A landscape with many valleys, sampled at points; each row gives a point and its height.
A ball rolls from a point to the lowest of its 2 nearest points, and stops where none of them is lower. Distance is the straight distance between rows; heights are no part of it.
Q999: [ 16  -1  11   2   0 -10 -13  18 -17   4   3   4 -22  18  22  24   5 -11
 -24  -7  48  19  22]  height 2.66
Q786: [  5  12  16  19  -6 -19   4  -5 -16   9  -4  -3 -10 -20  -1  -7   8   8
 -28 -20   2   7  35]  height 2.34
Q495: [ -9  -1   6  24 -13  17  13   7 -32  -2  15   4  -9   5  25  -8 -17  -9
  -1  -6   8  29  19]  height 2.79
Q121: [ 24   0  23  10  -2  -8  -4  18 -10   9  -4  -1 -33  16  28   0  13  -2
 -36 -16  16  23  30]  height 2.52
Q221: [ -4  31  13 -13   8 -26   8   7  19  18 -14   5 -10 -23  -8 -19  -4   7
 -20 -17   2   5  34]  height 3.96
Q975: [  0 -15  -2  31 -14  17  23  -4 -28  11   5  -3  -3 -10  -3 -23  -5  -6
 -12  -8 -32   5  12]  height 2.93
Q727: [ -9  -7  -4   2  -3  15  13  18  -1 -14   7   2 -16  27   4  23 -19 -24
 -11   0  21  25   0]  height 3.39
Q64: [ 34   6   4   8  15 -32   6  30  25  -4 -13 -33 -28   3 -13  -1  25  -3
 -36 -15  -5   0  23]  height 3.15
Q324: [ 24 -32  -1  24  -7  22  18  16 -17  12  -7 -13 -19  16   5 -21  10 -13
 -27  -5 -37   4   1]  height 2.38
Q86: [-33 -18 -12 -25  -6  23 -16   1 -10  10  15  18   3  25   6   1 -33 -16
   6   8  16  11 -28]  height 4.36
Q99: [ -8 -28 -20  -5 -10   7 -40 -22   7   1  34  -7  28  18  -7 -14   4   7
  20  20 -14 -28 -56]  height 6.18
Q19: [ 16  18  -3 -35  17 -11  -3  -4  23   7 -23   6   7 -10 -26  10   2  11
   4  -6 -12 -15  -5]  height 3.84
Q327: [ -9   2   8   0   3  23  18  18   7  19 -14  13 -11  -6   1 -43 -13  -7
  13  13 -27   5  36]  height 0.94
Q871: [-15  -7 -10   2   1  -1  -4  -9  -2 -16   8  -9   7  15  -2  28  -4 -15
  -2   8  22   1 -14]  height 1.58
Q314: [  2  13  -5 -15   7  -3  -7 -12  33 -26  10 -14   8  14  -2  25  10   5
  16  25   7  -6 -33]  height 3.98
Q809: [  5  11   3 -27 -15   6 -16  -4  16 -23  32   2  15  19  24  -8   3  14
  25  37   5   9 -38]  height 5.22
Q921: [-18  -1  16 -15   4   6   3  -9 -22  23  -7  25   3 -26  -6 -28  -3   3
  16 -17   3   8  23]  height 3.83
Q676: [ 15  -4  -4  30  -6 -10  11   3  -2 -20  -2 -16  -8   5  -1  31   9  -6
 -19  -8   7   0   7]  height 1.47
Q195: [ 26   6   8  30  -1  -4  15  16  10 -14   3 -19 -26  11   3  13  15  -5
 -22  -5   1  15  20]  height 1.80
Q227: [  1  29   3   9   7  -8  -5 -13  23 -19  13  -5   3   5   5  31   5  10
  11  16  21  -1  -6]  height 3.47
Q938: [ -9  -3  -5  19 -17 -29 -14 -18  -1 -24  -1  -9   6   3  -5  54  -2   7
 -10  -9  18 -25  -6]  height 2.37
Q933: [ 30 -27  11   3  -1 -20   0  12   0  11 -38 -25 -27   5   2 -13  30   3
 -46 -20 -34  -7   7]  height 3.14
Q658: [ 36 -20  -4   3   6 -23   7  25  11  -4 -32 -29 -24   3 -16   4  25  -9
 -33 -17 -23 -10  13]  height 2.81
Q837: [ 17  16   6 -34   9   8   7   7  29  11 -19  25   4  -1 -21  -4  -9  16
   4   1 -30  -6   2]  height 4.37
Q674: [-18  16  20  10  -2  -3   2 -27 -22   3  11  17  10 -26   8 -10  -4  25
  25 -17   4   9  11]  height 4.28
Q3: [ 20 -29  17  20  -8   7   8  -1 -19  16 -16 -15 -23  12  23 -26  27   2
 -35 -14 -36   6   0]  height 2.76
Q492: [ -2  11  13   5   2   3  18  25  10   3 -11  -3 -23 -10  11 -45   3 -12
   2   9  -7  20  42]  height 1.61
Q178: [ -6  30   8  -7   4  -1  -1 -12   6  -3   6  12   5  -9  14   7  -1  11
  18   3  17  10   3]  height 2.98
Q454: [ 10  42   8  -5  12 -37  -7  24  22  25   6   1 -14 -12   9   3   0  -3
  -5 -12  42  -3  31]  height 1.57
Q579: [-18  13  23  10  -7  -1   8 -13 -25  12   1  12  -2 -27  10 -26  -3  11
  12 -17   2  16  36]  height 4.06
Q860: [-11  -5   1  -2   6  32   4  12  -8  30  -2  25   8  -2   4 -37 -19   1
  37   9 -21   3  17]  height 1.79
Q628: [-10 -26 -18  -1  -1 -13 -11 -22  -6  -9 -12  -7  25 -13 -24  21  13   3
  16  -6  -1 -42 -26]  height 7.05
Q229: [-26 -14 -11  13   3  19  -4 -13 -26  -2  23   3  14   0   5  -9 -14  -9
  16   1   9   6 -17]  height 3.31
Q122: [ -2  23   5 -30  11   1   2   4  14  19 -16  20   0 -17  -2 -18   0  -1
  15  -2   7   4  13]  height 2.95
Q347: [ -2  14   1 -23  23  -8  -5  -4  -5  27 -10   6   5 -29  -8 -20  18  -5
  16  -4  24   0  14]  height 2.46
Q605: [ -1  13   8 -21 -19 -10 -10 -17  13 -25   7  15  15  14  -2  33 -19  27
  -9  -6  -9  -1 -31]  height 3.85
Q612: [ 23 -16 -23  34   2   4  21  10   6 -23  -9 -27   0   1 -12  11  20 -16
  -3   1 -15 -21  -2]  height 1.49
Q717: [ -6  -8  -2  -2 -13  -7  11   6  -2 -15 -11  -2 -13  13 -13  44 -23  -9
 -26 -16   3   8   2]  height 3.56
Q58: [-15   4  12 -29   4  11  -4  10  -4  32 -20  34   0 -20   5 -35  -4  -8
  30  -3   3   6  24]  height 3.48
Q176: [ -2  10  26  12  -9 -17  11  23  -1   8 -13  -9 -28 -15  17 -52   7   8
 -25  10 -13  20  42]  height 2.10
Q268: [  6  -3  13  22 -17   1  20  -2 -22   4  -3  -4 -15  -5   6  -9   2   0
 -29 -13 -16  15  24]  height 2.62
Q899: [ -9 -31 -20  -1  18  16 -11  -6 -14   9   5 -10  16   5 -13   3  12 -25
  16  23  17 -15 -18]  height 5.45
Q684: [-16 -43 -31  18   0   7 -17  -4 -17  -6  11 -17  17  13 -12   4   0 -26
   5   8  10 -25 -32]  height 5.81
Q315: [-16  13  -1  11  -1   6 -12 -27   8 -20  33  -7  17   9  20   6   3   6
  25  23  10   0 -27]  height 3.17
Q800: [  6   9   8 -12  15 -26   2  18   5  21 -19  -6 -10 -19 -12 -34   9  -6
 -34 -12   2   1  37]  height 4.27
Q634: [-15  13   2  -6  -4  18  15   8  10  -8   6  15 -10  12  13   7 -24  -6
  10   2   6  23  -1]  height 2.91
Q203: [-22 -19 -11 -15  -2  18  -1  11 -14  -1   9   5  -6  27  10  11 -19 -33
  -4  10  31  21 -11]  height 3.80
Q632: [-25   4  -9  -9  -7  26 -13   5  -1  -7  26   9   4  17  32 -19 -26  -6
  40  22  11  18 -28]  height 5.35
Q360: [ 20 -19 -11   2  -1 -13  15  15   9  -5 -33 -17 -15  -5 -33  15   7 -10
 -19 -12 -30 -21  16]  height 2.48
Q243: [  4  45   8 -24   7 -23  -7  10  32  12   1   9  -9  -9  11  16   0   8
  11   0  38   7   5]  height 0.93
Q467: [ 15 -10  -8   7  15  11  14  11  -1   0 -10  -8  -4  -1 -11  -5  14 -20
  -7   4  -5   0  15]  height 1.37
Q844: [ -2  14   7   2   8  -1  14  -6   5  11 -12   2  -1 -23 -13 -21   3   2
  -5  -5 -18  -2  27]  height 3.58
Q789: [-11  -2 -13 -20 -10  22 -27   0   9  -8  38   5  11  25  26 -26 -14   2
  30  34  -2   9 -45]  height 5.82
Q888: [  2 -13 -12  -5  26  20  -8  -7   0  21  -2   2  23  -3 -17  -6  16  -4
  31  25   2 -21 -10]  height 5.05
Q846: [-11 -11  -1 -22   4 -13 -20 -31  -2  -3   0  -2  23 -10 -15  18  14  11
  12   3  10 -20 -31]  height 7.30
Q864: [-13  10   7  -3  -8 -26 -27 -33   6 -13  11  -2  14   1  -1  43   4  19
  -1   3  24 -17 -16]  height 2.92
Q355: [-11 -36 -20  -4   0  -2 -26 -20   2   1   5  -8  30   5 -20   8  10   4
  24  11  -8 -43 -44]  height 6.73
Q335: [ 16  10  -6 -38   9 -17 -12  -7  24 -13 -17  -2  12   0 -22  30   5  16
   7   5  -8 -18 -27]  height 3.23
Q318: [  8   1 -15  -6  12 -12   2  -5  21 -17 -20 -16   5  -3 -24  32   7  -4
   5   2  -7 -24 -13]  height 2.55
Q43: [ -9  -6   7  12  -2  16  16  -9 -15  20  -6  12   4 -20 -17 -27  -8   5
  -1  -6 -35  -6  21]  height 3.24
Q852: [ 13 -17 -11  34 -25 -26   1   4  -8 -28  -9 -18  -8   6   2  51   6   6
 -22 -18   8 -22   2]  height 1.89
Q79: [-16 -14 -18   2  -4  12   1  -7  -3  -9   3   1  12  11 -11  18 -22  -7
  -1  -4  -8  -8 -24]  height 2.42
Q115: [  8  -1  -9 -16  25   2   0   6  -3  16 -15  -3   1 -10 -14  -8  18 -22
   5   6  18  -4  14]  height 1.96
Q790: [ -9 -16 -23  15 -13  19   2  -6  -1   6   1  12  15   1 -18   6 -34  14
   0 -11 -36 -20 -31]  height 3.20
Q279: [  2   3 -11 -20  18  13  -5  -8  16  -2   2  -1  15   5  -5   5  10  -2
  23  26   3 -11 -23]  height 4.56
Q857: [  8   7   8 -28  -5  14   2  -4   1   8  -7  34  19  -4 -15  -3 -17  26
   6  -8 -32  -3 -11]  height 4.35
Q154: [ 12  -7 -18  18   3  -5  14  -6   6 -12 -18 -15   9 -17 -21  13  15  -4
   0  -7 -16 -29   2]  height 1.99
Q565: [-16  -4  -4  -3   6  28  -6  -6 -15  11  14  20  18  -4   6 -23 -18   6
  36   6  -8   4 -14]  height 2.65
Q641: [ 24 -31 -16  26  11  25  14  20  -9   8  -5 -11  -3  11  -8 -14  11 -22
  -6   8 -22  -8   8]  height 1.91
Q490: [-21   6   2  16   0  18   4  -4 -26  -4  16   2   5  -4  26 -15 -10  -7
  33   5  16  19   9]  height 3.12
Q808: [-22  -8 -17 -10   2  35  -4  17  -1   8  13  18  -2  22  13 -13 -33 -18
  25  18   8  15 -19]  height 4.90
Q198: [ 25  22   6  27  15  -9   6  20  11  -8   9 -16 -21   2  14  -1  25  -7
  -4   6  24  13  31]  height 2.16
Q182: [ -9  25  15   4  -8   1  19  20  15   0  -6  10 -24  -4  16 -15 -11  -6
   7  -1   3  25  36]  height 2.06
Q225: [  6  32  11   8   9 -30  -7   2  -1  18   4  -1  -6 -22   4  -1   8   8
 -12 -16  31   0  36]  height 1.98
Q321: [ 10 -12  20   9   1  -5   5   8 -19  16 -17  -9 -19 -13   8 -50  21   4
 -35   1 -23  10  30]  height 2.56
Q445: [  3  12   2 -24 -12   5  -8  -6  16 -25  18  13  16  19   6  10 -12  18
   6  13  -6   6 -38]  height 4.57
Q631: [ -7  16  14  -2  -5   7  -5 -23 -13 -11  17  19  24 -13  13  -9  -6  31
  28  -3 -10   7 -16]  height 4.66
Q499: [  6  -3 -16  42   1  13  21  -5  -5 -16   9 -16   7  -6   1   2   6  -8
   2   2 -14  -3  -1]  height 2.00
Q47: [  5  -7   9  -5 -16  -4  15  15  -9   0 -14   3 -26  14  -6  23 -17 -10
 -40 -21   1  21  19]  height 3.79
Q249: [ 18 -31   9   6 -12  -5   5   5 -26  14 -25  -9 -11  -3  -4 -11  18  -5
 -39 -25 -25  -2  13]  height 3.11
Q224: [-11 -12  12 -40  -4  -5 -27 -30  -6   3  18   7  21  -3   0   0  13  17
  16  13  19  -3 -37]  height 7.55
Q537: [ 17   5  15   6   0  -7  15  27  10  -1  -7  -7 -32   7   6 -10  10  -7
 -30  -7   4  24  32]  height 2.17
Q615: [ -9  12 -10  34   0   9   9 -17   6 -25  21  -8  14   0   8  13  -4   5
  14   9  -4  -5 -15]  height 2.54
Q597: [-11  -1   1   4  -8   4 -13 -29  -9 -15  23  12  30  -6   2  -2  -5  26
  16  -3 -12  -9 -40]  height 5.14
Q341: [-12   9   5   8  -8  21  24  11  -5   2   4  11 -13   0  15 -17 -22  -9
  11  -1  -8  24  21]  height 2.45
Q125: [ 4 25  4 20  6 -1 12 -1  5 -9  6 -4 -7 -6  8  7  4 -2  4  4 13 11 22]  height 2.53
Q418: [  2  29   7 -29   7 -29 -22 -18  15   3   2  -1   7  -8  -2  32   7  24
   2   2  33  -7 -13]  height 2.47
Q285: [ -5   0  -6   3  -8  27  11  -1  -1  13   4  23   9   1 -10  -7 -36  15
   5  -7 -42  -2 -14]  height 3.74
Q183: [-14 -14  -2  -6 -12  -4 -29 -35  -1 -14  33  -3  30   7  -1  -5  11  15
  17  10  -4 -18 -50]  height 5.65
Q723: [ 17  36   9 -50  -1 -26 -17   2  26   4   0  11   5  -7   6  17   6  25
   7   7  29   5 -19]  height 1.78
Q399: [-10   0  -3 -12 -11  -8   2  -8  15 -23  -9   3  -2  15 -14  47 -28   6
 -11 -11  -7  -2 -19]  height 3.19
Q304: [ -4  -2   1   4   1  -5 -10   3 -12  -8  12  -4  -9  17  14  27   6 -18
  -8  12  49  13   6]  height 2.27
Q935: [ -7 -43 -44  19  -6   5  -5  10  -3 -13  -6 -18  11  17 -17  18  -8 -19
   4   4  -9 -36 -28]  height 6.14
Q419: [ 19  -1  19  -1   9 -33  -8  14  -8  21 -17 -13 -15  -9   5 -26  19   6
 -51 -24   2   5  30]  height 4.55

Where does a ball stop that starts at each point below?
Q800: Q243
Q355: Q467
Q224: Q467
Q684: Q676
Q632: Q492

Call two points neighbours if one is among the 2 nearest of the other. Go from one point of each pair to the other, from neighbour to neighbour, staying as low as possible. Name the highest point that can't be avoided.
Q871, Q676: Q999
Q871, Q243: Q864
Q467, Q612: Q933
